Points, in no order, along strands that fork and pass close to each other.
Two points are linked if the straight distance between their rows is under 147. Some points are linked to none.
J_400: 1 -19 10 41 -34 -28 51 -1 8 21 26 -35 -20 33 -61 -4 30 -8 -11 14 -28 -19 -35 -30 -7 49 -1 -17 4 20 14 34 39 -6 -52 31 -3 -1 1 37 -24 14 -16 -24 20 -20 -5 -23
J_810: 30 4 22 -24 0 -19 22 -14 -8 2 23 5 -21 35 18 -1 -19 1 -5 31 3 1 -2 -45 -7 15 6 -6 16 17 15 0 0 -5 -47 -13 36 -18 -37 -48 13 -26 -14 29 25 5 -35 36
J_687: -48 4 -4 6 30 -11 17 -15 -3 -7 -7 -30 -16 14 -24 14 2 -20 -39 25 2 13 3 -30 8 54 -7 -48 -3 13 -10 19 74 27 1 -1 -31 13 -4 -2 -20 -26 -6 -40 3 8 48 27
J_17: 1 15 -9 -3 -26 -13 28 12 23 19 -3 -32 22 -1 -29 -32 -9 -3 42 47 -41 -19 -3 -25 -7 42 5 -24 16 17 41 47 -3 -27 -56 32 -3 3 -23 38 25 -2 -18 3 69 -23 2 -12
J_931: -10 -24 -11 40 -17 13 -32 -20 25 2 -1 11 19 -25 24 -2 23 -12 19 -20 29 32 -3 37 20 -10 1 -37 9 -20 -6 7 -26 -51 28 -8 -35 21 2 20 58 3 25 29 -8 25 8 -33
J_882: 18 -9 13 25 -10 11 -4 -19 14 -5 3 14 -7 -10 -12 -5 14 -14 -16 -24 27 19 12 35 31 0 3 -30 22 -2 -9 10 -47 -24 35 -9 -35 -14 -17 13 69 -4 17 68 -2 12 -42 -34
J_767: 40 -5 19 -31 -5 18 -34 12 -4 -12 -8 27 20 -1 -5 31 -23 29 8 -18 7 12 12 24 -53 -40 -5 27 -5 -54 5 -18 -2 31 -6 -18 37 1 33 -34 -8 -4 11 -12 38 7 28 23
J_783: 8 3 46 9 24 -20 -2 -18 11 16 2 5 -40 12 5 35 -19 -15 9 20 6 22 -8 11 -39 -25 -9 -12 -5 3 8 14 6 10 -33 -31 39 -4 -26 -46 14 -17 -5 -22 8 -11 64 40
J_364: -63 29 -12 -7 -54 -10 19 -3 -27 -22 -24 -33 -13 2 19 -60 -6 -65 14 -11 -9 -27 -25 4 14 18 3 -18 -29 -8 1 6 15 -20 26 68 8 -1 -6 4 14 8 19 4 -12 8 3 19
J_360: 8 -19 -13 15 -21 0 16 -13 11 4 14 21 -8 31 19 8 5 -40 -19 -18 12 26 -50 0 -11 25 0 -9 -37 19 -36 6 23 -6 0 -13 2 39 30 -33 -35 -2 10 -39 -53 32 33 5
J_56: 24 12 -7 -26 20 -20 -38 34 -20 -19 33 2 37 -9 -42 9 -9 27 -46 -7 7 7 22 5 3 -16 29 33 -15 -40 -3 -20 -4 18 2 22 -8 -4 -28 13 24 -12 -28 34 22 -21 39 8
J_74: 20 5 -36 -2 5 58 -27 38 -6 21 20 20 29 -23 -1 11 8 12 -23 -31 4 -31 -7 80 19 -15 15 32 1 15 -14 4 -59 35 28 8 -31 -29 -28 -7 3 20 2 45 -5 -44 -32 -30
J_898: 44 17 -4 18 40 -9 -13 19 -5 -19 2 -12 21 -32 20 5 0 -12 32 20 30 -19 6 52 10 -5 -10 19 32 30 6 -11 -44 23 -46 -18 26 -22 -28 -29 16 23 7 49 -1 -52 -31 58
J_494: -32 22 -19 -10 -8 -11 5 20 2 19 6 -18 -23 16 -28 -8 -37 -59 -15 -5 -4 5 18 -19 14 79 -8 8 26 52 31 15 54 22 -51 16 -20 -17 4 -25 -25 11 -29 -9 15 -32 23 42
J_858: -26 -15 14 40 -38 -26 35 -40 -2 -20 -15 -36 -5 32 -13 -28 22 -60 -15 -20 46 19 -12 -3 5 21 13 -24 -49 11 -36 13 20 -23 33 4 -23 3 11 15 -2 11 12 -5 -25 22 -11 -19
J_456: 15 21 -25 43 26 -3 -27 35 7 41 40 13 26 -13 -47 19 36 11 -8 -17 -8 -1 -16 -9 46 -25 -21 -5 9 5 -18 25 -14 -8 -40 -2 11 -6 -2 -22 24 27 -15 2 -24 -55 -17 -14
J_145: 16 2 -41 15 3 13 17 -2 16 -7 6 36 26 -36 -28 -7 19 25 -6 11 -17 -23 -20 16 8 -33 16 7 -12 -26 7 26 -11 -21 41 36 13 8 -29 34 -18 10 25 -18 -15 12 31 -39
J_804: -5 2 -59 40 24 13 -24 31 19 -10 -11 49 51 -27 15 -10 26 25 -19 0 26 -6 -7 26 46 -10 9 5 0 -16 -37 10 -34 -7 23 31 -57 22 -6 41 -1 -8 -13 20 -25 -10 20 -29
J_414: 26 5 4 8 -47 -11 29 20 -3 0 13 -27 -8 28 -8 -19 5 -62 4 -7 -18 -5 -57 -5 -4 24 6 9 -24 40 -7 28 -4 -30 -40 22 14 14 3 -1 15 19 -8 -10 -19 -8 -26 15
J_466: -3 32 -14 21 -24 -9 8 30 38 33 -19 6 18 -15 -25 -42 35 37 24 8 4 -10 -20 7 45 -2 11 -16 -19 7 -24 31 -24 -18 1 36 -35 -22 1 59 43 27 -4 30 -19 -22 -14 -52
J_270: 8 22 -40 9 -16 12 5 21 31 31 9 28 40 -24 -54 -15 42 42 2 10 -8 -17 -28 15 23 -26 14 16 -33 11 -15 39 -35 -10 20 32 -2 -23 -22 37 15 23 5 2 -24 -32 11 -51
J_593: 28 -4 2 28 21 2 -7 -12 7 -2 -15 -17 -1 -28 28 -3 5 -31 31 22 18 4 1 47 3 -13 -7 6 12 8 14 22 -15 -21 -18 7 23 -29 -25 -8 17 22 10 31 6 -35 -17 28
J_949: 18 35 -27 -19 11 -18 13 46 4 3 27 -22 39 -12 -35 -25 -29 -3 13 41 -31 -5 12 -23 -1 23 -5 -6 18 21 30 27 -12 -6 -69 5 4 11 -37 11 10 -10 -35 27 48 -52 -1 11
J_624: -25 -8 -38 7 -5 18 7 9 -21 -33 -15 22 36 10 14 -41 5 5 -12 -13 24 -11 16 -35 37 11 -2 -6 -12 -7 -27 16 13 -1 49 29 -42 6 24 30 -27 -16 -2 25 -13 26 -34 -31
J_524: -51 21 -8 1 -47 -23 54 -12 -4 0 -16 -42 -7 -1 -16 -43 8 -52 14 20 -37 -14 -24 -6 1 30 5 -30 -20 -9 8 19 19 -20 -1 77 21 20 -14 28 15 20 4 -14 20 -11 11 4
J_514: -1 -7 6 27 6 -12 16 -10 14 7 10 2 -33 42 15 7 -15 -31 -51 0 29 17 -16 -17 24 55 5 -31 -10 27 -34 -2 50 9 4 -16 -31 26 15 -27 -31 -18 2 -24 -44 20 28 17
J_670: 12 -25 46 3 -37 -4 14 -64 17 -9 -19 -14 -34 31 34 -31 -22 -35 -5 -12 18 6 -6 17 -37 15 -6 14 5 48 -11 -16 -34 -12 45 -31 -10 -10 9 -5 13 -11 31 8 -32 39 -35 5
J_961: -2 -23 -7 -6 39 14 26 -1 -18 -7 -2 44 2 -25 -23 67 21 39 -1 -18 -11 -25 31 -2 -7 -41 -12 5 -6 -47 -22 -44 4 53 12 -37 8 7 30 -10 -55 -5 14 -38 -5 34 2 -11
J_37: 33 7 30 -17 26 5 -32 30 -13 1 0 13 16 -15 15 32 -17 31 14 -1 -10 22 -11 1 -30 -36 -5 20 -4 -27 31 18 -12 2 -31 -3 39 1 32 42 2 18 -13 -32 26 1 34 0
J_932: 19 -9 38 -41 21 -12 18 -22 -20 29 17 9 -45 23 -3 47 -3 17 -5 -1 -10 6 39 -22 -12 -16 6 16 -25 -25 2 -56 19 51 -45 -33 45 -30 15 -19 -24 -14 -11 -32 2 9 -9 19
J_467: -26 -2 8 -27 9 -10 8 -2 -16 -10 10 -47 10 16 -27 9 33 31 -12 -23 -13 -6 19 -47 27 21 0 5 1 17 9 4 19 -9 3 13 -24 -3 0 43 15 -6 -33 3 37 2 -43 -30
J_184: -1 -12 53 -25 -19 3 4 -62 6 -36 -62 -45 -18 5 24 -7 -9 -4 2 0 16 7 20 37 -52 -11 -5 16 2 6 -21 -43 -33 1 54 -52 12 -18 -1 -19 -6 -15 28 -6 21 23 -22 8
J_555: -5 -2 24 -43 4 -16 40 -28 -19 45 27 -24 -46 45 -1 41 -11 -14 -17 12 -22 -6 26 -44 5 19 20 18 -29 5 5 -40 38 36 -34 -42 33 -19 -18 -17 -23 -24 4 -43 -22 19 -3 19
J_347: 0 -22 -5 34 -22 -8 -1 -42 37 7 -7 21 8 -9 21 -37 26 21 29 -3 24 40 -9 -3 6 4 9 -52 3 -8 -4 5 -11 -50 20 -17 -23 19 36 51 33 2 24 5 -7 46 3 -54
J_216: 11 10 4 -49 -2 -8 -19 6 -11 -35 -3 -23 38 -15 -10 -14 -10 25 -17 13 -1 -3 20 12 -18 -23 38 28 -33 -56 12 -22 -12 0 29 24 15 -2 -41 41 21 -19 -3 10 52 1 48 -4
J_278: 32 -28 30 10 8 8 -6 -18 -6 -32 -1 -3 -8 1 8 -14 5 14 -23 -17 19 7 35 2 6 0 -9 -20 21 -7 -10 -25 -4 -4 56 -22 -22 -18 4 -2 9 -3 0 58 5 14 -50 -23
J_840: 7 10 4 -54 29 8 34 -7 -25 -25 -14 -16 -28 -4 -11 14 -13 16 -9 15 -36 2 2 -19 -22 11 -2 3 0 -14 28 -9 27 18 0 9 33 5 -3 11 -34 -17 9 -29 14 30 10 8
J_729: -10 33 7 -55 -32 -5 9 -4 8 3 -41 -22 0 2 21 -51 -15 -1 19 12 -14 -12 10 -12 -4 4 32 2 -26 -16 15 15 -37 -28 1 37 -4 3 -38 20 59 -13 -6 27 49 5 -14 -1
J_656: -8 -13 -27 56 17 9 -46 12 22 -5 -20 27 30 -29 20 4 14 -7 11 3 29 25 -13 17 22 -9 -18 -23 7 -14 -24 23 3 -34 9 10 -36 26 27 3 8 6 -1 4 -23 -5 32 -7
J_72: 17 -25 -33 52 13 26 -44 22 -9 36 36 61 22 -26 0 44 -12 28 -7 -5 3 -27 4 21 19 -33 10 -25 20 -44 1 -2 -21 8 20 -28 -19 34 2 -64 2 18 0 -3 -6 -17 8 -6
J_358: -6 -8 24 25 -19 -45 17 -15 34 10 -9 -26 -23 -1 -44 4 19 46 43 48 15 12 -20 -24 -14 -1 -17 -4 11 4 33 34 24 -28 -26 2 25 -38 -14 41 19 2 -2 -17 15 -17 12 -21
J_572: -29 -3 -23 2 -2 7 -5 12 -9 -18 -19 22 17 19 1 -13 8 -13 -25 -14 34 14 10 -45 39 26 -12 1 -3 20 -30 32 30 1 -1 34 -46 14 44 8 -13 -18 -26 -5 -10 -13 -31 -3
J_665: 4 -33 -16 16 11 29 6 -7 -4 -32 -14 29 4 -11 14 29 -4 10 -8 -14 11 -17 31 -4 -12 -19 -24 -5 23 -30 -34 -47 34 41 38 -47 -16 9 10 -40 -57 1 13 10 -15 38 -5 2
J_409: 31 -48 28 17 -36 32 -23 -8 31 3 13 20 4 -34 54 16 -8 -8 20 4 9 13 -9 62 -46 -9 -5 -4 40 4 18 -4 -64 -3 28 -38 -16 23 9 -36 35 -1 23 4 23 4 -17 15
J_173: 8 -28 -26 7 -36 42 -39 23 -5 22 24 55 12 -7 8 46 -25 20 7 -15 0 -32 3 22 -12 -33 7 17 17 -32 -1 -30 -21 26 27 -40 -11 34 0 -89 6 11 12 8 -7 -9 -5 12
J_331: -33 21 19 2 -13 -9 -4 14 -19 -32 -33 -32 -42 24 16 -46 -42 -46 5 -5 18 -20 1 8 5 38 12 26 24 54 30 -5 18 -2 -5 32 -19 -36 12 1 -4 13 6 28 -21 -6 -17 35
J_495: 22 -46 -2 20 -22 38 3 3 25 18 23 33 5 -33 46 7 3 11 28 -33 -13 8 -21 66 -24 -11 -7 6 40 35 -4 -12 -68 3 33 -25 -20 34 35 -25 -11 8 7 -13 -4 4 -33 -8
J_954: 63 14 -31 -11 22 31 -28 42 6 -8 1 19 15 -24 20 -37 -22 6 4 6 -30 -29 -15 21 2 -21 0 14 7 5 3 0 -19 -7 10 -2 1 3 0 5 -14 18 1 20 -17 -11 -10 5
J_373: 31 -21 33 -8 13 -1 3 -18 -14 -27 13 4 -32 18 26 8 -10 7 -26 -11 0 -11 21 -10 0 7 -2 -12 28 -2 -13 -47 21 14 31 -36 1 -10 9 -35 -19 -4 6 23 -24 23 -35 3
J_966: -48 31 5 -62 -8 -26 5 -7 -16 -21 -21 -54 21 -6 -15 -24 -2 12 2 19 -24 -2 33 -13 -15 12 16 -3 -19 -29 26 -17 5 3 20 31 13 10 -38 31 31 -19 -10 1 78 -4 19 3
J_276: -17 -7 39 -13 -8 -19 15 -57 10 16 -32 -68 -31 21 18 4 -11 -8 7 13 -9 10 -3 -12 -18 34 8 4 -17 17 21 16 10 -23 -16 5 -4 8 -19 42 18 -10 -6 -43 40 17 4 -5
J_600: -13 -2 24 -25 2 -8 26 -31 19 49 -21 -56 -35 35 1 10 -21 -4 -6 9 -10 12 19 -7 -15 50 0 31 -21 33 37 29 44 23 -24 2 -13 -5 -1 33 -30 -3 -19 -43 36 0 27 0
J_895: -4 12 12 7 35 -8 -16 18 -12 31 15 41 -36 21 -11 39 -8 15 -28 18 -1 15 13 -48 46 9 -3 -36 7 -15 -28 -27 34 41 -46 -8 -23 9 29 -21 -17 -19 -47 -26 -23 -11 14 18
J_916: -27 33 -44 -17 4 0 -2 31 -21 -17 -13 30 -22 7 -43 -29 -29 -27 -29 14 -3 -11 4 -41 4 22 -20 -19 14 6 -8 7 46 26 -2 33 -13 2 16 -50 -34 -17 4 16 -32 -5 16 45
J_673: 24 -8 22 -14 -24 21 -42 17 27 0 -7 17 -6 9 33 -29 -27 -24 5 -15 10 44 -10 -8 -14 11 -9 -4 7 32 -12 4 -2 -26 9 -19 -31 1 44 -28 10 -3 -6 14 -21 -6 -12 9
J_259: -4 -9 51 -24 -7 20 5 -58 21 -12 -59 -35 -10 2 30 -11 -14 1 5 -2 13 44 10 11 -42 -1 -4 -6 -18 -1 -13 -20 -4 -11 39 -58 4 -4 20 4 -26 -20 25 -49 20 24 11 -24
J_85: -26 -25 -4 22 19 -11 6 -9 7 5 12 23 9 16 -7 39 54 15 -11 -32 28 17 3 -16 33 -16 -22 17 -8 21 -50 11 6 6 -10 3 -29 15 40 0 -12 -9 -25 -17 -36 -14 -15 -8
J_363: -17 -1 -40 32 -17 0 20 7 -5 -11 6 31 42 22 9 -66 27 12 -9 -35 33 4 -11 -17 44 23 20 -27 -21 1 -41 14 -31 -18 29 29 -42 17 20 56 14 -13 -5 27 -13 37 -33 -57
J_437: 32 -12 3 10 -43 52 -32 15 17 3 -9 14 31 -30 47 -23 -13 -30 25 5 17 -13 -4 61 -11 -6 1 11 30 7 7 5 -70 2 33 -20 -17 -21 -10 -12 47 15 40 60 -1 -11 -46 9
J_942: 7 -4 60 -1 29 -23 -8 12 -4 20 -6 -11 -18 6 2 49 -19 14 19 10 -1 30 -5 2 -45 -26 -10 9 -6 2 19 28 -3 13 -56 -13 26 -6 13 35 12 12 -30 -34 21 -18 60 15
J_520: -8 -32 -2 55 21 7 -48 -10 2 14 8 41 4 -15 4 48 3 1 -5 0 33 10 10 0 3 -24 -15 -25 14 -33 -11 6 27 2 10 -24 -15 13 19 -54 -2 12 0 -10 -21 -12 37 5
J_634: 8 -23 -45 30 -39 72 -41 28 3 23 13 33 54 -29 19 7 -10 -11 2 -35 19 -6 -7 57 15 0 -3 7 15 6 -11 14 -49 6 43 -12 -44 6 -9 -28 14 17 21 49 -15 -20 -32 -35
J_381: -84 14 -4 -17 -20 -4 6 -31 -22 -23 -45 -56 -24 -4 34 -42 3 -41 -5 -13 0 -20 17 -2 7 20 -2 -18 -22 -3 1 -17 49 1 39 27 -10 -12 -2 8 -26 -12 8 -19 9 2 15 25
J_852: 33 -7 -16 14 -27 2 14 19 8 1 24 20 13 9 3 2 25 -33 11 -34 -18 7 -61 24 4 -6 -1 4 -20 36 -32 17 -29 -29 -8 11 2 35 24 -15 -2 19 -3 -19 -42 8 -14 -3
J_579: -15 -21 34 21 -23 -12 18 -44 2 -10 -17 -32 -27 34 7 -27 -17 -54 -19 -29 44 7 13 12 4 17 -6 11 -19 38 -31 -8 7 -8 58 -19 -30 -21 16 -7 -8 -8 18 14 -37 19 -21 0
J_277: 20 -29 50 -14 -4 12 -21 -29 34 0 -18 12 3 -2 29 3 -8 20 11 -6 14 63 5 2 -38 -9 -10 -10 -3 3 -6 -6 -7 -11 27 -42 -13 13 40 -2 -1 -12 0 -24 9 19 15 -25
J_205: 16 8 49 -9 4 -14 -27 -11 4 -3 0 13 -43 30 25 18 -33 3 -1 30 19 12 7 21 -40 -3 9 -9 16 -10 9 -42 13 32 -29 -42 35 -14 -10 -75 5 -15 6 6 -2 -3 45 55
J_225: 14 6 24 15 25 -34 21 21 -10 31 45 -10 -39 14 -9 43 -10 -21 6 4 -34 -13 -17 -6 25 -11 -11 9 20 14 0 -23 -4 3 -77 3 24 3 -26 -14 13 -7 -41 -11 -14 -31 13 36
J_453: 31 8 -56 -8 31 17 -6 32 -5 2 22 31 21 -35 -23 -2 -6 6 -21 7 -40 -33 -16 9 2 -33 3 32 -4 -26 9 5 -9 -7 13 26 16 11 -24 13 -27 10 7 -2 -22 -7 27 4
J_377: -37 -3 -3 -6 12 15 -34 -15 -22 -33 -3 -23 -11 -5 11 13 -4 -21 -19 -3 -7 8 3 -11 -30 -21 -24 -21 -13 -36 3 -19 59 9 10 -41 31 -7 -14 -29 -27 -31 26 -20 5 16 54 34
J_179: -9 -50 9 26 23 4 -10 -8 -5 -8 28 16 39 -20 11 45 29 53 13 -37 16 11 16 26 -4 -19 3 -9 13 -9 -15 -23 -38 2 46 -46 -15 27 11 7 7 -4 7 4 13 28 1 -42
J_341: -44 15 -30 8 -3 -18 4 1 3 -1 0 -15 14 -18 -40 -16 16 -15 2 31 -17 12 -15 -21 7 -1 -14 -20 -4 -14 10 29 43 -22 2 58 13 16 -2 26 4 9 6 -12 -2 -17 38 7
J_57: 36 6 0 -18 7 -12 20 -10 -3 24 37 36 4 13 -18 19 8 13 2 25 -17 -2 -4 -45 2 -30 1 5 -6 -15 9 19 -12 -6 -39 -5 64 -6 -41 -41 10 -22 0 3 18 -4 -18 7
J_424: 10 14 8 24 -17 -26 24 10 33 19 -18 -25 -7 -6 -36 -27 22 19 40 33 -13 -2 -17 -7 12 -2 0 -19 3 6 8 41 -14 -39 -37 27 -9 -13 -22 45 48 6 -7 24 21 -27 -12 -29
J_619: 16 12 16 -20 -2 -7 -26 6 -25 -13 17 42 -23 23 16 43 -23 10 6 28 -15 -28 5 0 -12 -22 16 -9 22 -36 15 -61 2 29 -20 -24 49 2 -23 -63 6 -11 15 5 -15 25 26 43
J_20: 13 -7 19 9 22 4 -10 1 19 17 7 -30 -11 -2 50 -9 15 2 19 -29 -20 22 -28 29 17 0 -6 7 10 26 -2 -3 -25 -34 -21 9 -25 14 29 59 19 18 -38 -14 -5 -2 -27 -11
J_587: -20 -20 -7 -21 -44 33 1 -12 5 -38 -38 -4 10 0 56 -14 -12 -6 36 -39 0 -7 -9 24 -15 -9 -10 25 1 3 -14 -39 -21 -18 53 -5 -4 19 6 -1 -16 -5 24 15 -20 48 -1 -13
J_307: 15 -10 -26 0 30 24 2 17 -1 27 15 75 -10 -28 -40 40 24 51 -2 -16 -19 -27 21 9 -4 -50 -7 20 -11 -41 -3 -18 -15 47 -5 -1 12 4 31 -27 -39 12 -4 -27 0 -1 -3 -3
J_455: -34 4 3 5 20 -19 18 -25 -3 -33 -27 -29 14 -23 7 8 16 29 19 13 -9 5 -2 -12 1 -7 4 -34 -8 -26 6 -6 13 -32 38 -12 12 19 -4 55 -9 -6 30 -42 6 57 30 -39
J_760: 2 -2 17 17 -54 -17 23 -10 3 2 1 -38 -26 44 8 -30 -13 -84 -17 -15 16 5 -42 3 -2 55 23 -1 -36 42 9 18 17 -26 -12 15 -19 15 5 19 12 17 -4 -19 -7 19 -8 9
J_649: 19 31 -17 -22 24 -27 -27 48 -10 0 40 -5 38 -12 -35 2 -22 2 -15 20 -11 14 7 -11 -3 -14 6 27 -2 -20 21 9 -15 -9 -40 12 17 7 -49 5 36 -10 -30 34 29 -45 29 19
J_527: -4 23 7 -29 9 -14 18 4 10 28 -2 -34 -45 31 9 -5 -43 -22 -4 18 0 11 18 2 -23 62 3 31 7 48 45 6 43 35 -60 -4 -8 -23 -5 -16 -27 -2 -27 -1 13 -26 21 41
J_884: -4 7 -13 36 13 -10 -12 21 -4 5 29 -6 11 -10 -45 19 36 0 -31 -24 10 11 -12 -14 58 -3 -10 -5 15 0 -7 21 5 -22 -13 34 1 -8 -27 10 29 11 -4 28 -15 -22 -18 -23
J_631: 10 -10 5 -12 -46 42 -28 21 19 -32 -21 34 5 11 42 -38 -31 -1 17 -18 -3 1 -14 10 -33 -1 -11 11 28 27 -8 -27 -23 -7 42 -19 -30 15 30 -24 -9 -4 19 35 -36 38 -3 -3
J_506: -5 20 -19 -24 10 -10 -5 16 -18 -28 12 14 -10 0 10 22 -4 -12 6 22 -19 -34 -21 6 -28 -22 -1 42 27 -7 31 -27 -3 3 -30 11 55 2 -33 -40 -1 -8 31 16 -24 9 26 59
J_846: -6 22 -35 -30 3 0 -14 23 -36 -20 2 -9 6 -13 -4 -40 -23 -18 -3 6 -6 -11 33 -17 10 9 4 17 15 -17 46 10 34 1 6 49 7 -25 -17 8 -22 11 -8 39 20 -18 -24 15
J_224: -4 30 -1 -11 5 -23 34 0 -12 -17 -16 -36 -36 18 19 -36 -34 -29 21 28 3 -18 2 11 -19 31 1 36 24 61 39 7 8 8 -50 23 13 -36 -10 0 -27 11 -12 24 -6 -20 -24 50
J_911: -44 -16 7 10 17 -28 17 -21 2 -7 -7 -35 19 16 -5 11 56 52 1 -18 22 13 9 -34 28 7 -7 2 -8 30 -34 -6 11 -12 14 -13 -32 -7 33 56 -6 -2 -21 -13 -9 15 -40 -43
J_271: 65 27 -24 2 39 17 -47 50 -12 -6 15 -7 26 -21 18 -28 -15 -8 6 -5 -6 -37 -6 10 31 -3 -10 12 22 21 4 -20 -31 9 -29 -24 23 -6 -15 -13 8 23 14 30 -24 -48 -33 32
J_545: -11 3 -10 3 -8 -2 53 -32 4 -18 -35 -2 18 -27 0 -11 30 37 20 -12 -7 -21 -2 13 23 -20 17 0 -14 -29 -1 -5 -26 -24 57 27 17 13 -19 52 -16 10 37 -22 -8 37 -3 -67
J_719: 37 -4 46 -26 9 0 7 -25 -10 4 25 -1 -48 47 55 3 -14 16 -30 10 -6 -19 -4 -25 -4 23 11 16 32 23 13 -43 -4 14 -23 -24 34 -23 -4 -25 -2 -7 -9 9 -8 15 -51 27
J_749: 18 1 -33 54 39 22 -51 29 -12 39 59 31 35 -33 -17 40 20 36 -19 -8 0 -30 -6 30 29 -31 13 -6 16 -30 17 20 -28 7 3 -10 6 -10 -31 -22 22 33 11 7 -6 -43 -5 -24
J_197: 19 34 -15 -6 21 -11 -10 45 -12 7 7 46 -32 7 -38 2 -18 5 -23 3 -6 -10 16 -29 46 -4 -2 -15 24 0 -21 -28 8 23 -24 9 -10 3 5 -53 -14 -9 -27 26 -25 -22 -8 25
J_625: 21 -3 -7 -32 -25 38 -8 -4 1 -24 -29 21 17 -15 2 3 -7 10 22 -1 17 -12 11 35 -37 -44 -2 49 0 -34 19 3 -23 12 23 4 47 -15 -26 -39 -15 -2 28 20 37 -7 -1 14
J_650: -40 1 -32 -42 4 21 13 5 -20 -45 -45 -9 41 1 23 -20 -2 7 -4 4 2 -7 33 -37 -2 8 -1 -7 -21 -13 -30 -10 36 9 50 -9 -30 10 27 13 -50 -27 10 -8 14 37 -11 -20
J_800: -51 -3 -5 0 26 -27 5 -12 -15 18 29 -15 -8 -6 -48 25 -2 -13 -11 25 -16 23 10 -49 -17 8 -18 -19 1 -18 26 16 71 10 -28 12 25 2 -4 9 -13 -5 6 -31 -2 -9 50 24
J_273: 22 -38 31 13 25 27 12 -17 24 29 30 31 -22 -13 39 26 20 28 11 -39 -12 13 -16 48 -15 -23 -12 14 26 22 0 -9 -44 13 8 -25 6 13 45 -5 -30 14 -14 -48 -4 3 -22 -19
J_354: 10 -4 -21 8 38 36 -8 21 20 25 21 37 7 -23 -9 17 48 57 9 -33 -11 -11 -10 32 4 -51 -15 28 4 -3 -8 15 -31 17 3 5 5 -1 41 7 -26 28 -15 -22 -3 -16 -18 -29
J_14: 4 5 12 -13 32 -26 -10 3 -39 28 47 31 -15 2 -33 42 11 32 -5 4 -20 -4 43 -41 -5 -36 -1 -8 -13 -62 20 -41 17 50 -54 -6 58 -22 6 7 -10 2 -21 -19 10 5 1 8
J_944: -27 -1 15 0 -66 -35 51 -36 14 8 -26 -36 8 15 -30 -19 43 26 32 -9 -6 0 -30 -32 9 13 12 -9 -37 7 -14 17 -13 -35 4 16 2 11 8 56 28 10 9 -28 3 22 -31 -62
J_356: 9 41 -9 -15 -37 4 12 22 -6 9 -12 -7 13 1 -6 -67 -31 -40 11 3 6 -15 -5 4 34 10 32 -3 -26 -2 -3 34 -46 -27 1 35 -17 -30 -44 31 71 -10 6 59 5 -9 -28 -14
J_532: -3 1 5 4 -3 13 -10 -23 13 -20 -38 -12 -13 -22 26 -17 6 -17 28 12 7 9 0 34 -18 -33 -8 0 -3 -24 18 15 4 -24 14 19 34 -13 -20 -10 5 2 18 5 18 -6 17 11
J_598: -16 -5 29 -2 45 -31 -2 13 -9 -6 5 21 1 14 -30 59 27 43 -18 1 13 10 21 -37 16 -20 -15 -13 -7 -7 -42 -17 18 37 -11 -21 -29 16 32 2 2 -21 -35 -14 -7 -4 21 0
J_502: -17 5 -10 -9 30 -23 -21 12 -31 38 42 24 1 -11 -30 27 -13 16 0 20 -18 26 31 -59 -28 -7 -19 3 -6 -38 47 2 39 23 -71 2 39 -14 19 8 -5 14 -17 -19 11 -20 32 18
J_386: 35 -7 -14 -21 0 19 5 -11 -1 -3 10 38 24 -10 -33 0 12 31 -4 7 10 -7 26 -1 -14 -39 13 30 -14 -25 11 24 -18 9 21 2 42 -33 -48 -31 -5 -5 17 32 22 -15 -21 -21
J_539: -40 8 34 2 37 -37 23 -41 -15 -16 -32 -86 -9 -8 -5 31 -5 20 -2 30 -18 3 11 -15 -19 23 14 -28 -3 1 7 -3 21 -13 13 -35 -5 -1 -10 62 0 1 3 -61 27 43 12 -22
J_402: -10 32 -45 -6 -6 4 16 38 -13 6 -5 4 -10 8 -37 -29 -30 -49 -9 21 -27 -7 -21 -24 2 54 -14 -19 5 39 0 34 44 20 -33 38 -16 3 36 -20 -33 17 -15 -17 -18 -22 17 38
J_902: -64 16 2 -40 -6 -7 16 -33 -16 -25 -46 -81 -12 18 29 -9 -10 -30 -12 -6 -13 -9 11 1 -16 38 14 4 -26 40 -22 -26 24 -8 38 -33 -20 -4 11 8 -31 -17 9 -41 0 41 0 10

Follow the links from the first point to the second, and from the first to the third. Name the last point that the two ways share.
J_555, J_902, J_852 => J_800
J_852, J_932, J_902 => J_800
J_57, J_966, J_619 => J_625
J_495, J_520, J_527 => J_373
J_331, J_961, J_656 => J_373

A fork is a point with three links. Follow the links from the first point to the second and name the forks in between, in order.
J_216, J_494 => J_424 J_145 J_527
J_85, J_145 => J_527
J_884, J_273 => J_72 J_656 J_931 J_373
J_363, J_527 => J_624 J_85
J_619, J_895 => J_625 J_145 J_527
J_466, J_74 => J_145 J_625 J_373
J_625, J_467 => J_145 J_527 J_85
